Each row is a point on a tangle of strands that fork, close into loops and nearly touch. The rows are in no order.
Points whose rows are less than 7.3 apart are linked; no others are. Some points are linked to none.
<1081>: [-1.23 -0.93  0.50 -0.18 -0.05  0.96 -0.31  0.03 -1.82  0.10  0.56 -0.35
 -1.08 -0.75  1.52 -0.63  0.06  2.61 -2.00  0.22  1.68  2.35 -5.70]
<574>: [-0.37  0.30  0.12  1.91  0.99 -0.61  0.29  0.66  3.40 -0.59 -1.40  0.15
  2.41  0.12  0.07 -0.29  2.26 -2.80  1.27 -2.46 -0.59  1.59  1.20]
<710>: [-1.89 -0.22 -0.54 -2.98 -0.87 -0.38  3.93  0.11  0.54 -0.52  0.29 -0.42
 -1.43  0.01 -0.94  0.81 -0.79  1.21 -0.34 -1.51  0.19  0.64 -1.06]
<908>: [ 1.81 -0.52  1.85 -1.28 -0.40  1.43 -1.41  1.64  2.19  1.47 -0.43  0.28
 -2.39 -0.13  0.57  0.80  0.99  3.55  1.24 -2.19  1.94 -0.03 -4.56]
<967>: [ 1.69 -0.91  0.35 -0.96  1.65 -0.26 -2.68  0.86  1.11  3.25  0.41  1.45
 -2.50  0.25  0.35  0.27 -0.45  2.33  0.43 -2.03  1.04 -2.69 -6.20]
<620>: [ 0.00  0.52  2.36 -2.00 -2.76 -1.67  0.05  2.83  2.76 -0.02 -1.86 -0.21
 -2.28  1.70  2.36  0.61 -1.08  2.63  2.51 -1.75  1.33 -0.22  0.09]
<525>: [ 3.14 -0.01  1.36  1.38 -2.40 -3.05  2.86  3.68 -2.26 -2.58  0.85 -1.09
 -2.55 -1.25 -0.53 -1.08  2.91  1.60  1.13 -0.50 -1.15 -1.33  0.14]
<1030>: [ 1.21  0.86  0.07 -1.09  0.23  1.43  3.02  0.19 -3.20 -4.42  2.01 -1.91
  1.40  1.18  0.09  1.33  5.01 -2.21  2.59  3.99 -1.13  1.95  5.02]
<603>: [-2.51 -1.07 -2.08 -2.49  1.71 -3.47  0.49  1.16  1.82 -2.97  1.02  0.43
 -1.22  1.03  0.03  1.42  0.66 -1.34  3.48 -0.88 -1.35  2.69  2.26]
<1248>: [-0.19  0.01 -0.91 -2.23 -2.56 -1.44 -1.52  0.05  1.34  1.44  0.66 -2.10
 -2.52  1.39  1.66  1.60 -0.26  2.76  2.85 -1.99 -3.46 -1.78  0.09]
<1151>: [ 0.20  1.04  1.25  3.38 -0.83  1.35  2.31  2.37 -2.86 -2.10  0.95  2.95
  3.69  0.92 -1.46 -0.02  3.98 -2.06  0.01  4.70  1.03  1.43  0.34]
<260>: [-0.43 -2.18 -1.30 -1.19  3.67 -1.02 -0.30 -0.66  0.22  1.29 -3.64  3.27
  0.12  0.52 -2.26 -0.72 -5.58 -2.07 -2.87 -0.51  3.07 -2.63  0.51]
<132>: [-0.15  0.05  0.85 -0.20 -2.85  1.75  1.41  0.83 -1.98 -1.74  0.82 -0.90
 -0.67 -2.62  0.71 -0.87  1.77  4.37 -0.61  2.21  0.07  3.59 -4.51]
<747>: [-3.10 -0.11 -0.93  0.04  3.63 -2.76 -0.74 -0.63  1.30 -0.91  1.10  1.75
 -0.99 -0.10  0.79  1.66  0.72 -3.11  1.87  0.50 -1.27  3.79  3.01]
<268>: [-2.54  2.23 -0.08 -1.27  0.46 -0.97 -0.38 -3.34  3.30 -0.70  3.30 -2.14
 -1.30 -0.65  1.27  1.71  1.63 -3.01  3.81 -2.65 -2.06  0.09  3.95]
<543>: [ 2.88 -0.03  2.25  0.54 -2.42  4.47  0.27  1.85  3.12 -0.17 -1.57  0.39
  0.26  0.94 -0.14 -2.05 -0.92  3.81 -1.07  0.89  4.21  1.32 -4.48]
<124>: [ 0.50 -0.24 -1.32  2.37  2.82  1.22 -2.42 -1.46 -1.09  2.16 -1.58  2.97
  2.49 -0.39 -1.35  0.09 -1.08 -0.97 -2.65  0.76 -1.54 -2.70  1.08]
<195>: [-0.85 -1.07 -1.17  0.93  1.43  0.02 -4.40 -1.54 -0.21  4.12 -1.92  0.92
  0.05 -2.49  0.36  0.94 -2.95 -2.48  0.37 -2.61 -0.01 -3.22 -0.98]
<169>: [-3.05  0.53 -2.91 -1.17 -0.59 -0.98 -1.09 -1.54 -1.02  0.69 -0.44  0.12
  3.02  0.72  1.44  2.47  0.19 -2.79  1.68 -0.80 -2.64 -1.62  3.39]
<244>: [ 1.88  0.08  1.76 -2.40 -3.05 -3.35  0.90  2.46  1.23 -2.00  0.29 -2.63
 -3.24  0.57  1.10 -0.05  0.07  1.54  3.89 -1.06 -0.13  1.00  1.07]
<859>: [-0.67 -1.30  0.75 -2.91 -0.49  2.45  0.97 -1.03 -1.27 -2.77 -0.59 -1.13
 -1.10  2.19  0.94  0.78 -2.35  0.69 -0.19 -0.56 -1.59  1.38  2.67]
<286>: [-0.50  2.04 -0.01  0.61 -0.77 -1.90  2.10  0.05 -2.26 -1.74  2.23 -3.46
  0.53  0.10  2.05  0.21  4.26 -1.56  0.18  1.67 -1.64 -1.34  1.52]
<281>: [ 2.10  1.45  1.91  2.55 -2.28  2.04  2.29  0.81 -3.66 -4.50  1.93 -3.71
  0.00 -1.46  1.66 -2.54  2.98 -0.11 -1.69  1.67  0.58  2.39  1.40]
<65>: [ 1.92  0.92 -0.52  0.41  1.93 -0.86  0.16  0.18  2.37  1.97 -1.89  0.90
 -0.79  1.48 -0.39 -1.37 -0.20  5.00 -2.54 -0.05  0.09 -4.10 -2.73]
<246>: [ 0.36  0.34 -1.06  0.86  1.28 -1.95  0.34 -0.38  3.00  2.11 -0.34 -0.03
  0.75  0.31 -1.92 -0.68  0.41  1.14 -1.58 -0.91  0.25 -1.24 -2.35]
<317>: [-0.95 -1.39 -2.23  0.34  1.48  0.92 -1.16 -2.29  1.28  2.94 -1.65  0.80
  4.16  0.60 -3.24 -1.22 -3.44 -4.25 -3.34  2.24  2.75  1.28  0.83]
<201>: [-2.67 -1.54  0.93 -2.37  0.84  0.55  0.62 -2.07 -3.15 -3.55  1.77 -1.20
 -0.06  1.56  1.37  0.57 -1.62 -3.23 -0.34 -0.83 -0.78  0.99  2.26]
<492>: [-2.00 -0.77 -1.43 -1.74  1.75  0.71 -1.44 -2.46  2.80  0.98 -0.71 -2.27
 -0.44 -0.08  2.58  1.07  0.36 -1.14  1.70 -3.30 -3.23  0.03  0.56]
<693>: [ 2.58 -1.26  2.22 -0.57 -3.73  1.92  1.54  1.21  1.05 -2.95 -1.60 -2.24
  1.26  0.37 -0.75 -2.13  0.03  2.62  2.32  1.72  1.80  4.91 -0.51]
<1093>: [ 3.74  1.08  0.38  1.56  0.71  3.20 -0.70  1.03  1.25  0.75 -0.74  0.63
 -0.65  0.19 -0.02 -1.83  0.64  6.96 -1.83 -1.03  0.10 -3.18 -4.12]
<240>: [-1.09  0.62  1.35  2.17  0.86 -2.07 -2.45  1.15 -1.05  1.34 -1.66 -0.19
  2.75  1.87  1.82 -1.36 -2.39 -2.29 -1.37  1.13  1.32 -0.04  1.53]
<58>: [-0.27 -0.75 -3.02 -1.09 -0.41 -0.73 -0.06 -1.15  1.02  1.66 -0.86  1.37
 -0.25  0.64  0.28  1.94 -0.12  1.79  1.81 -0.86 -4.99 -2.83  0.78]
<1026>: [ 5.81 -0.64  1.49 -2.14 -3.73  2.14  1.15  1.38  0.27 -0.58 -0.45 -3.37
 -3.18 -1.52  1.37 -0.73  0.16  4.20  0.28 -1.29  0.98  0.97  0.04]
<1013>: [ 4.18 -0.27  3.22 -1.56 -1.80  2.87  0.13  3.34  2.56 -0.05 -1.20  0.51
 -2.95 -0.43  0.28 -0.61  0.49  4.19  0.14 -0.35  4.61  0.48 -4.08]
<985>: [-0.84 -0.99  0.31 -0.63  1.90 -1.98 -2.40 -0.65  0.27  3.00  1.80  2.61
 -4.14 -0.10 -0.42  1.20 -2.17  1.57 -0.50 -0.67  0.32 -1.02 -3.52]
<1297>: [-1.52  1.01 -0.21  1.55 -0.18 -0.19 -2.16 -0.47  0.00  3.39 -2.89  0.59
  0.95 -1.82  2.69  0.14 -1.71 -0.70 -1.72 -2.89  1.36 -3.60 -3.10]
<774>: [ 4.04 -0.24  1.15 -0.43 -4.38  1.89  2.57  1.41 -1.61 -4.24 -1.39 -2.97
  2.30 -1.51 -0.81 -1.34  2.45  0.87  3.22  1.63  0.74  3.48  2.89]
<98>: [ 3.45 -0.98  1.00 -2.11 -2.15  2.21  3.59  1.92  0.11 -1.93 -2.62 -1.08
 -2.32 -0.14  0.79 -0.55 -0.53  4.89 -1.40  0.92  0.37  1.82 -0.17]
<350>: [-0.88  1.05  1.23  0.96 -1.56 -3.46 -0.10  2.05 -1.13  0.13  1.27  0.49
 -0.89  0.82 -0.60  0.50  0.97  2.29  1.57  0.74 -0.57  0.88 -1.08]
<518>: [-2.65 -2.25 -1.52 -4.24  0.27  0.54  0.41 -1.00  0.61  0.17 -1.62  0.05
 -0.38  0.75  0.55  1.70 -1.84  0.64  0.98 -2.45  0.44  1.09 -1.94]
<976>: [ 0.81  0.18  1.86 -2.23 -1.54  1.25  4.71  0.86  0.06 -2.15 -0.38 -0.95
 -3.38 -0.85 -0.34 -0.63 -1.13  2.16 -2.16 -0.21  1.45  1.69 -0.93]
<1272>: [-1.23  0.39 -0.71  0.28  1.06 -0.06 -1.79 -2.66  1.57  0.66  1.83 -2.90
  0.21 -0.53  1.64  0.98  2.96 -1.81  2.72 -1.43 -4.00 -0.47  2.05]
<1210>: [ 1.17  0.23  0.32  1.86 -1.83  4.22  0.25  0.72  0.88 -0.20 -2.24 -0.70
 -0.43 -1.17  2.03 -1.51  1.44  5.36 -1.45 -0.74 -0.25 -0.60 -3.73]
<567>: [-1.98 -0.09 -0.89 -0.28  0.26 -2.42 -1.02 -1.18  0.11  2.68  1.85 -2.15
  1.27  0.73 -0.74  0.04 -0.34 -1.62 -0.95 -1.11 -0.63 -0.60 -1.02]
<271>: [ 4.21 -0.81  1.40  2.01 -1.73 -0.45  1.15  3.24 -1.18 -1.51  0.49 -2.29
 -0.44 -0.20 -0.15 -2.90  1.97  4.02 -1.00  0.49 -0.08 -0.46 -2.19]
<1206>: [ 0.09 -1.11 -0.83 -0.65  0.53  2.74  0.33 -1.09  2.09  1.13 -2.61  1.55
  1.74  1.47 -1.48 -1.46 -3.12  2.97 -4.02  3.48  2.58  0.64 -5.71]
<1007>: [ 4.73 -0.93 -0.05  2.31 -2.78  1.95  3.02  2.69 -2.37 -4.15 -0.15 -2.25
 -0.18 -2.11 -1.04 -4.23  1.59  2.87 -2.55  1.56  1.28  1.14 -1.77]
<134>: [ 2.33 -1.50  2.10  0.62  1.25  3.84  1.88 -0.03  2.02 -1.73 -1.37  2.73
 -1.56  2.06 -2.84 -0.70 -2.81  1.83 -2.45  1.11  0.83  1.07  0.56]
<734>: [ 1.47 -2.03  1.88  0.49  2.70  0.07  0.45  1.32  1.92 -1.19 -0.72  1.93
 -3.19  1.31 -0.71 -0.38 -1.44  1.59 -0.71 -1.23  0.55  0.85  0.36]
<836>: [-0.35  1.01  1.92 -0.52 -3.48  1.72  1.23  1.11  2.16 -0.13 -1.41  0.17
  1.38  1.00 -0.17 -0.66 -0.87  2.75  0.09  1.04  2.19  2.45 -1.65]
<906>: [ 0.57 -2.49 -0.02  1.36  1.40  3.24  0.92 -0.18 -0.01 -2.17 -1.99  3.36
  1.53 -0.66 -2.92 -2.49 -0.87  0.20 -1.72  0.72  1.09  0.69 -4.53]
<572>: [-2.84  3.43 -1.32 -0.55  0.63 -2.99  0.30 -2.02  1.34 -0.35  4.46 -1.31
 -1.46  0.05  1.48  2.33  3.46 -3.93  4.42  0.60 -2.31 -0.88  4.31]
<694>: [ 0.13  0.28 -0.32  1.73  1.47  0.96  1.15 -0.60 -2.90 -0.77  1.94 -2.27
  2.46  0.85  1.88  0.37  4.86 -4.05 -0.70  1.30 -1.60 -1.10  2.87]
<125>: [-0.31 -0.56 -3.79  1.70  3.01 -2.67 -2.02 -0.91 -2.34  4.47 -1.62  1.91
  3.69 -1.40 -2.91 -0.45 -0.90 -3.90 -2.57  3.55  1.77 -2.27  0.81]
<399>: [-3.06 -0.38 -2.21 -3.66 -0.19 -2.54 -2.09 -2.05  2.44  5.30  0.92 -0.47
 -3.60 -0.25  2.20  1.87 -2.58 -1.27  0.95 -0.96 -0.66 -2.11 -1.07]
<442>: [-1.28 -1.33  0.50  0.63  0.40  2.16 -2.52 -1.04  0.93  1.20 -0.05  1.78
  1.34 -0.13 -1.63  0.71 -1.56 -0.85  1.60 -2.59  1.22  1.58 -2.67]
<704>: [-2.10 -0.42  1.14 -0.04  0.66 -3.16 -1.77  0.19 -1.31  0.85  2.39  1.91
 -3.51  0.26  0.72  1.55 -1.10  1.03  1.23  0.53 -0.93  0.76 -1.09]
<216>: [-1.73  0.22  1.59 -0.48 -0.66 -0.08 -0.25  1.31  2.59  0.70 -3.18 -1.20
  0.81  0.58  3.66  0.06 -0.78  0.89  1.48 -2.91  1.08  0.17 -1.56]
<585>: [-0.40 -0.67 -1.52 -2.03  0.43 -1.90  0.24  0.42  0.66  2.30 -1.59  1.41
  0.47  2.31 -1.58 -0.43 -4.69 -0.72 -1.60 -2.09  3.18 -2.99 -1.99]
<316>: [-1.55 -1.30 -3.41  1.01  2.39 -2.24 -4.39 -1.20 -0.98  3.71  0.35  0.57
  0.63 -1.65 -0.10  1.49 -0.27 -4.50  1.93 -1.63 -2.18 -2.41  1.69]
<95>: [-0.86  1.77  0.90  0.14 -2.87 -0.90  2.96  0.83 -1.62 -0.64 -0.60 -0.34
 -2.71 -1.31  2.17  0.63  0.39  2.13 -0.19 -1.12 -2.80 -3.35 -0.65]
<429>: [-0.19 -0.99 -0.44 -0.26  1.71  1.13  1.05  0.13 -2.96 -2.97  2.54  0.52
  2.03  1.55 -0.65  1.57  4.56 -3.10  2.52  4.18 -0.89  3.43  2.27]
<629>: [ 1.19  1.55  0.35  4.29 -0.26  1.57  1.19  1.96 -1.77 -2.44 -0.82  3.19
  2.81 -0.57 -2.13 -1.66  3.04  1.18 -0.93  2.72 -0.63 -0.77 -1.26]
<333>: [-3.85 -1.53  0.54 -3.10  0.46 -0.29 -0.57 -2.91 -1.85 -0.74  1.10 -1.32
  0.32  0.05  1.31  0.98 -2.24 -1.84  0.58 -0.52  0.70  2.40 -1.29]
<434>: [-1.07  1.70 -1.20 -2.60  0.04 -0.51  2.38 -1.57 -1.01 -2.16  2.77 -1.18
 -0.10 -0.41  0.60  2.49  5.06 -0.16  3.28  2.49 -2.55  1.84  4.98]
<1184>: [-1.26 -0.46 -3.12  0.79  1.99 -2.43 -0.38 -0.67 -2.38  3.20  0.49 -0.52
  2.65 -0.94 -1.27 -0.34 -0.10 -4.03 -2.89  0.79  0.49 -2.63  0.00]
<692>: [-2.00 -0.76 -1.43  0.92 -0.03  0.61 -0.09 -0.66 -1.43 -0.66  0.59  0.25
  4.48  0.74 -1.28 -0.08  0.56 -1.23 -0.71  3.29  0.29  3.44 -1.14]
<332>: [ 0.17 -1.65  0.01 -0.15  2.37  3.68 -0.67 -1.87  2.90  2.42 -3.06  2.66
  1.00 -0.20 -1.65 -1.49 -3.90 -2.02 -2.89 -0.87  5.09  0.27 -3.99]
<590>: [-0.32 -1.00 -3.47  0.93  4.44 -4.19 -3.52 -0.57 -0.40  3.89 -3.34  3.38
  0.93 -2.01 -2.92 -0.44 -2.98 -2.23 -0.79  1.24  2.02 -1.94  1.83]
<93>: [-0.19 -0.46 -2.29  0.38  1.32 -2.73 -2.31  0.35  1.70  0.66  1.66  0.81
 -2.26  1.47  1.28  0.86 -0.68 -2.34  3.15 -1.68 -4.61 -2.73  3.79]
<1055>: [ 2.06 -0.16  0.99  1.75 -0.94  0.71  4.64  2.80  0.10 -3.81 -2.19  0.76
  0.15 -0.84 -2.70 -2.89  0.63  2.16 -1.86  0.84  1.96  0.32 -2.50]
<791>: [-2.56  2.51 -0.65  0.57  1.39 -1.71 -2.83 -1.63  0.65  1.12  3.07  0.87
  0.40 -0.17  0.36  1.68 -0.54 -6.30  1.70 -0.66  0.07  0.19  4.92]
<155>: [ 0.22 -0.32 -2.42 -0.31  1.89 -1.45 -3.04 -0.85  4.29  4.30  1.72  1.78
 -2.68 -0.19 -0.86  2.07 -1.82 -0.84  2.27 -3.58 -1.74 -2.01  0.61]
<401>: [-2.73  1.14  1.51 -1.89 -1.27  0.51  0.63 -1.81 -4.25 -5.24  3.37 -2.98
  2.02 -0.77  0.64  0.29  1.80 -1.92  2.61  0.77  0.96  0.85  0.97]
<520>: [-0.88  0.53 -1.03 -0.73  0.48 -3.04 -1.38  0.29  1.43  3.40 -2.49  1.96
 -2.16  0.96  2.46  1.18 -3.16  0.92 -0.61 -1.26 -0.91 -5.78 -0.96]
<1267>: [ 2.70 -1.00  1.64  0.08 -1.05  2.35  1.32  1.14 -1.01 -3.20 -2.04 -0.80
 -0.72  0.58  1.51 -0.11  0.18  2.90  0.40  0.29 -2.44  1.53  2.92]
<180>: [-0.58  2.56  2.81  0.51 -2.04  0.28  0.98 -0.11 -4.22 -4.54  3.45 -3.25
  1.68 -1.69  1.07 -0.94  4.46 -1.42  3.63  1.90  1.72  2.12  1.50]
<369>: [ 3.23  0.28  0.06  1.96 -3.84  1.80  4.27  2.03 -3.63 -5.31  0.93 -1.58
  0.59 -2.99 -0.83 -3.19  2.70 -0.23 -0.81  1.87  1.50  2.01 -0.16]
<794>: [ 0.99  2.73  1.60  1.66 -1.89 -1.17  0.80 -0.55  2.10  0.69  2.85 -1.96
 -3.21 -0.63  0.38  1.14  2.74  0.81  1.24 -0.54 -3.34  0.04  2.31]
<611>: [-2.86 -0.54 -2.22 -3.42  0.73 -0.76 -2.61 -2.47  0.33  5.67 -0.65  0.93
 -2.31 -0.59  1.51  3.37 -5.09 -0.60 -0.41 -0.64  1.38 -0.18 -0.77]
<1244>: [ 2.17  0.94  0.81 -2.79 -1.85  0.28  2.14 -1.72 -1.59 -4.13  3.60 -4.68
 -0.61 -2.64 -1.86  0.03  3.28 -0.78  3.18 -0.83 -0.32  1.72  3.11]
<921>: [-1.82  0.34  0.57 -0.75 -3.38  1.63  1.27  0.65 -2.99 -1.98 -1.53 -0.97
  0.09  0.32  2.75  0.64 -1.23  2.80 -0.30 -1.13 -1.23 -0.64 -1.62]
<312>: [ 4.10 -0.85  1.60  1.23 -1.77  3.24 -0.30  0.29 -1.67 -1.32  2.94 -1.65
  1.27  0.73 -2.10 -0.85  1.38  1.41 -0.89  1.05 -1.19  2.22  1.35]
<126>: [ 1.00 -0.17 -0.10 -0.22 -2.08 -2.06  1.04  1.75 -2.82 -1.85  2.73  0.46
  0.38  0.01 -3.12  0.89  2.87  1.26  2.69  2.05 -1.24  1.48  0.71]
<467>: [-0.57 -1.68 -0.32 -3.43  1.65  0.13 -2.85  0.16  2.07  2.93  0.66  2.83
 -4.72  1.52  2.29  3.31 -3.19  2.29  1.13 -1.00  0.09 -0.67 -1.51]
<1116>: [-2.32 -0.64 -3.11 -0.77  1.81 -1.30 -2.98 -1.97  2.92  2.69  0.09  0.70
  0.47 -1.61  0.15  1.64 -0.13 -3.53  3.31 -3.32 -1.59 -0.24  1.73]
<822>: [ 2.73  0.25  0.17 -1.81 -2.41 -2.18  1.10  0.09 -2.85 -2.96  3.55 -2.21
 -1.36 -1.25 -2.15  1.09  3.23  1.11  4.88  1.14 -1.76  2.31  2.85]
<580>: [ 4.60  0.33  1.76 -3.03 -3.57  0.79  0.34 -0.22 -0.31 -2.11  0.63 -6.58
 -1.31 -1.91  1.31 -1.77  1.57  2.69  2.60 -1.57  0.47  1.69  1.14]
<72>: [-1.72 -1.32 -2.00 -1.20  1.96 -2.83 -0.25  1.02  2.88 -0.87 -0.48  2.15
 -2.93  1.04  0.55  1.49 -1.61 -1.01  2.79 -2.76 -1.96 -0.40  2.38]
<541>: [ 2.54  0.20  1.80  1.07 -1.46  4.55  2.47 -0.54  0.84 -1.96  0.48  1.22
 -0.36  0.44 -3.32 -0.50 -0.62  0.59 -2.02  0.56 -0.86  1.70  1.50]
<1239>: [ 1.01  0.25  1.61  0.19 -2.19  1.44  0.91 -0.66 -3.12 -2.62  3.10 -3.74
 -1.04 -2.06  1.50 -1.48  2.22  2.11 -0.87  0.26 -0.58  2.58 -1.50]
<686>: [-1.32  1.91  1.34  1.45 -0.72  1.67 -0.17 -0.79 -0.39  1.37 -0.34 -0.58
  0.47 -0.97  1.95 -0.82 -0.81 -0.53 -2.96 -2.57  0.41 -1.67 -1.54]
<659>: [ 0.74  0.31  0.50 -1.13  2.42  1.32 -1.66 -1.31  2.22  2.61 -1.45  3.73
 -1.60  1.72 -0.66  0.43 -4.26  1.90 -2.81  0.28  2.21 -1.23 -0.95]
<948>: [ 1.10 -0.53  0.83  1.92 -0.26  1.50 -1.22  0.48 -0.40  0.70 -0.59 -0.58
  4.22  2.79 -0.87 -1.90 -1.84 -0.31 -2.70  0.90  0.38 -0.68 -0.02]
<869>: [ 1.04 -0.04  1.98  2.05  1.39 -0.52  1.80  1.19 -1.61 -2.46  0.84  2.02
  0.06  2.02 -2.65 -1.89 -1.50 -2.05 -3.93  1.12  1.49 -1.31  0.79]
<418>: [ 0.10 -0.81 -1.01  1.58  2.32  0.98  0.61 -0.24 -0.35 -0.51 -0.22  1.39
  1.08  0.35 -0.27  0.72  1.88  2.43 -2.25  2.14 -3.37  0.58  1.03]
<1074>: [-2.28 -2.27 -3.60 -1.26  4.04 -2.42 -0.30 -0.11  0.13  1.22 -1.93  2.91
  1.08  0.35 -2.57  0.29 -3.27 -3.06 -1.59  0.65  1.51 -0.82  0.82]
<920>: [ 0.70  1.88  0.91  1.43 -2.55 -0.56  4.58  2.78 -1.27 -3.34 -0.47  0.94
  1.78 -0.57 -1.45  0.12  4.70 -1.40  1.15  2.60  0.68  0.62  2.67]
<1155>: [ 0.39 -0.59 -0.57 -0.89  2.95 -2.17  0.01  1.16  3.59 -0.06 -1.90  3.40
 -3.55  1.61 -1.08  0.22 -2.52  1.06  0.22 -1.76  0.13 -2.50  0.22]
<209>: [ 0.32  1.58 -0.02  3.91  1.53  0.79 -1.74 -0.20 -1.41  1.19 -0.50  3.52
  2.66 -0.79 -2.00 -0.83  0.53  0.78 -2.37  2.45  0.28 -1.18 -2.31]
<251>: [-1.47 -1.06 -1.45  0.03 -0.09 -0.23 -2.73 -1.79  0.13  5.16 -3.78  0.17
  2.81 -1.43 -1.19 -1.09 -4.15 -2.85 -3.10  2.12  4.11 -0.03  0.25]
<753>: [ 1.74  2.16  0.50  3.42 -0.04  0.13 -0.46 -0.05  1.02  1.86  2.32  1.26
 -1.20 -0.93 -1.55  0.15  2.19  1.57 -1.21 -0.75 -2.76 -1.24  0.56]
<275>: [-0.87  2.03 -0.49  1.54 -2.22 -1.01  2.64  1.80 -2.11 -0.35 -0.51 -1.63
  1.24 -0.28  2.56 -0.85  2.72  1.44 -1.67  0.19 -2.58 -3.06 -0.24]
<971>: [ 4.12 -0.19  2.88  0.30 -1.76 -2.89  1.51  3.79 -0.03 -1.97 -0.28 -0.39
 -4.21 -0.61 -0.51 -0.86  0.51  2.59  1.88 -0.59  0.52  0.84  1.10]
<299>: [-2.92  1.25 -1.81 -1.10  1.08  0.08  2.42 -2.34 -0.91 -1.15  1.28  0.23
  1.52 -0.47  0.17  2.13  3.14 -2.10 -0.78  1.43 -2.60  2.11  2.75]
<998>: [-0.37 -0.90 -1.10 -0.37  1.52  3.01  0.33 -1.97  3.24  2.72 -1.52  0.91
  2.27  1.09 -2.86 -0.49 -3.58 -2.03 -2.71 -0.49  2.61  1.72 -1.29]
<205>: [-1.74 -0.35 -0.03  0.67  2.06 -0.94 -2.89 -0.74  0.92  3.79 -4.62  0.53
  1.30 -0.76  2.51 -0.20 -3.72 -2.12 -1.71  0.64  2.75 -0.03  1.24]
<1148>: [-2.72 -0.34 -1.71 -0.12  3.02 -0.34 -1.29 -1.78  0.40  1.21  0.01  2.30
 -0.53  0.49  0.19  1.56 -1.40 -1.46 -1.38  1.26 -1.54  2.70  2.94]
<355>: [-0.93  0.56 -0.60 -1.51 -2.66 -3.08 -1.43  0.06  0.67 -0.47  2.32 -1.26
 -1.48  1.37  1.25  1.16  0.01 -1.38  4.38 -1.56 -3.63 -2.81  3.25]
<1109>: [ 1.12  1.54 -1.16  4.24  1.40 -0.66 -1.35  0.44 -1.28  1.90  2.75  1.25
  2.49 -0.14 -1.61 -0.50  3.51 -0.73 -2.05  2.11 -1.52 -1.82 -0.18]
<599>: [-0.77  0.80 -0.37  3.07  0.12 -0.81  0.27  1.46  1.83  0.84 -1.79  1.16
  3.56  0.46 -1.20 -0.41  2.52 -0.37  0.23 -0.94  0.70 -0.51 -0.91]
<358>: [-0.37 -1.28  1.45  3.46  2.89  0.92  0.10  0.73 -2.65 -1.57 -0.25  2.88
  0.81 -0.16 -1.09 -0.31 -0.05 -4.47 -1.84 -0.49  0.70 -1.89  0.73]
<1071>: [-1.64  0.32  1.21 -1.77 -1.99 -0.21 -1.36 -1.75 -0.34 -1.63  1.72 -2.01
  0.71  0.35  1.11  1.39  0.44  1.43  3.80 -0.57 -1.46  2.20  1.39]
<890>: [ 2.01 -0.34 -0.01  1.29  1.85  4.34 -2.61 -0.48  0.56  3.18 -0.93  1.33
 -0.23 -0.42  0.56 -1.23 -1.22  3.40 -4.10 -0.26  1.06 -2.14 -4.29]
<381>: [ 1.39 -1.32  2.17  1.47 -0.49  0.64  2.25  2.10 -0.82 -4.07 -0.91 -0.52
  0.60  1.37 -1.23 -2.92 -0.70 -0.82 -1.70  1.80  1.70  2.16 -0.61]
<392>: [-0.69  2.63  1.93  2.04 -0.50 -0.79 -2.11 -0.22 -0.46  0.19  4.18 -0.28
  0.81  0.53 -0.43  1.04  0.99 -3.45  2.76 -0.31  0.27  1.02  2.66]
<461>: [-2.10 -0.29 -0.39 -3.64  0.78  0.56 -2.42 -2.79  2.46  3.15  1.16 -2.81
 -2.16  0.48  3.32  1.95 -1.93 -0.66  1.37 -3.12 -0.24 -0.29 -0.94]
<363>: [-0.35  3.21  0.49  3.74  0.09 -0.54 -1.47 -0.08 -1.02  2.49  2.96  0.25
  1.91  0.96 -0.70  0.38  2.11 -2.64 -1.08  1.85  0.08 -0.40  2.20]
<713>: [ 1.23  0.37  0.60 -0.71 -2.30 -0.03  3.31  1.39  0.12 -3.99  0.16 -1.10
  2.28  1.31 -1.76 -0.33  3.17 -1.13  2.20  1.94  0.32  2.89  4.10]
<555>: [-2.12 -1.22 -0.74 -1.82  1.01  0.45 -0.33 -1.32 -0.27  2.46 -0.41  0.44
  1.43 -0.14 -0.12 -0.22 -1.95  1.62 -3.39  1.99  2.39  1.45 -5.12]
<1104>: [-0.66  1.10 -0.19  2.39 -1.48  3.41  1.49  0.47  0.48 -0.42 -2.12 -0.06
  2.12 -1.05  1.85 -1.81  0.18  1.88 -2.99 -1.44  0.72 -0.85 -3.89]
<499>: [ 0.60 -0.17  0.48  1.66 -0.29  2.16 -0.36 -0.67 -1.12 -1.57  0.64 -1.85
  3.48  2.56  0.31 -0.57  1.51 -2.65 -1.18  0.51 -0.93 -0.35  3.14]
<217>: [-0.36 -0.80 -1.82  0.10  3.91 -3.13 -3.93  0.24  1.42  5.25 -4.90  1.84
 -0.44 -1.18  0.33 -0.67 -4.03 -0.58 -1.77  0.51  3.48 -2.89 -0.54]
<730>: [-4.19 -0.78  0.13 -1.44  2.44 -0.62 -2.33 -2.87 -1.26  1.15 -0.18 -0.08
  0.03 -0.64  1.23  1.25 -3.28 -3.77 -0.40  0.68  1.51  3.62  0.80]
<1252>: [ 0.21 -0.11 -0.40 -0.75  3.26 -2.26 -2.69  0.55  1.49  3.59 -4.59  2.48
 -1.84  0.50  3.44 -0.20 -3.48  1.29 -1.64 -0.50  2.03 -4.72 -1.75]
<1311>: [-0.91  1.37 -1.78  1.01 -0.99 -1.61  0.08 -0.50  0.64  2.10  0.81  1.00
 -0.80 -0.68  0.42  0.54  1.58 -0.99  1.02 -1.54 -4.80 -5.65 -0.07]
<724>: [-0.75  0.21  1.85 -2.19 -2.46  1.10  2.31 -0.79 -1.99 -4.63  2.79 -3.50
 -0.03 -2.14 -1.20 -0.16  1.24 -0.77  2.68 -2.55  0.55  1.63  0.16]

A piece is two or more points that can be reached from each other along the links. Count, over all rows, the pieces, the separate loops (a circle has one, a figure eight two, a Y none), the forks (points with three links) and the tips (points with one).
pieces => 4
loops => 1
forks => 16
tips => 22

A fork is a point with three links, a tip a point with one. Leave the first point through the second and follow the links. Name the first fork or tip that comes.
<921>, <95> => <205>
<180>, <401> => <985>
<985>, <704> => <180>

Name the points in between on the shortest way along the links from the first point to the second, in order.
<72>, <976> => <603> <747> <1148> <730> <333> <518> <710>
<693>, <753> => <774> <713> <920> <1151> <629> <209> <1109>
<125>, <399> => <1184> <567> <246> <65> <1093> <1210> <1104> <686> <1297> <195> <316> <1116> <492> <461>
<1206>, <525> => <555> <1081> <132> <1239> <281> <369> <1007> <271>
<574>, <921> => <599> <246> <567> <1184> <125> <590> <217> <205> <240> <948> <499> <694> <286> <275> <95>
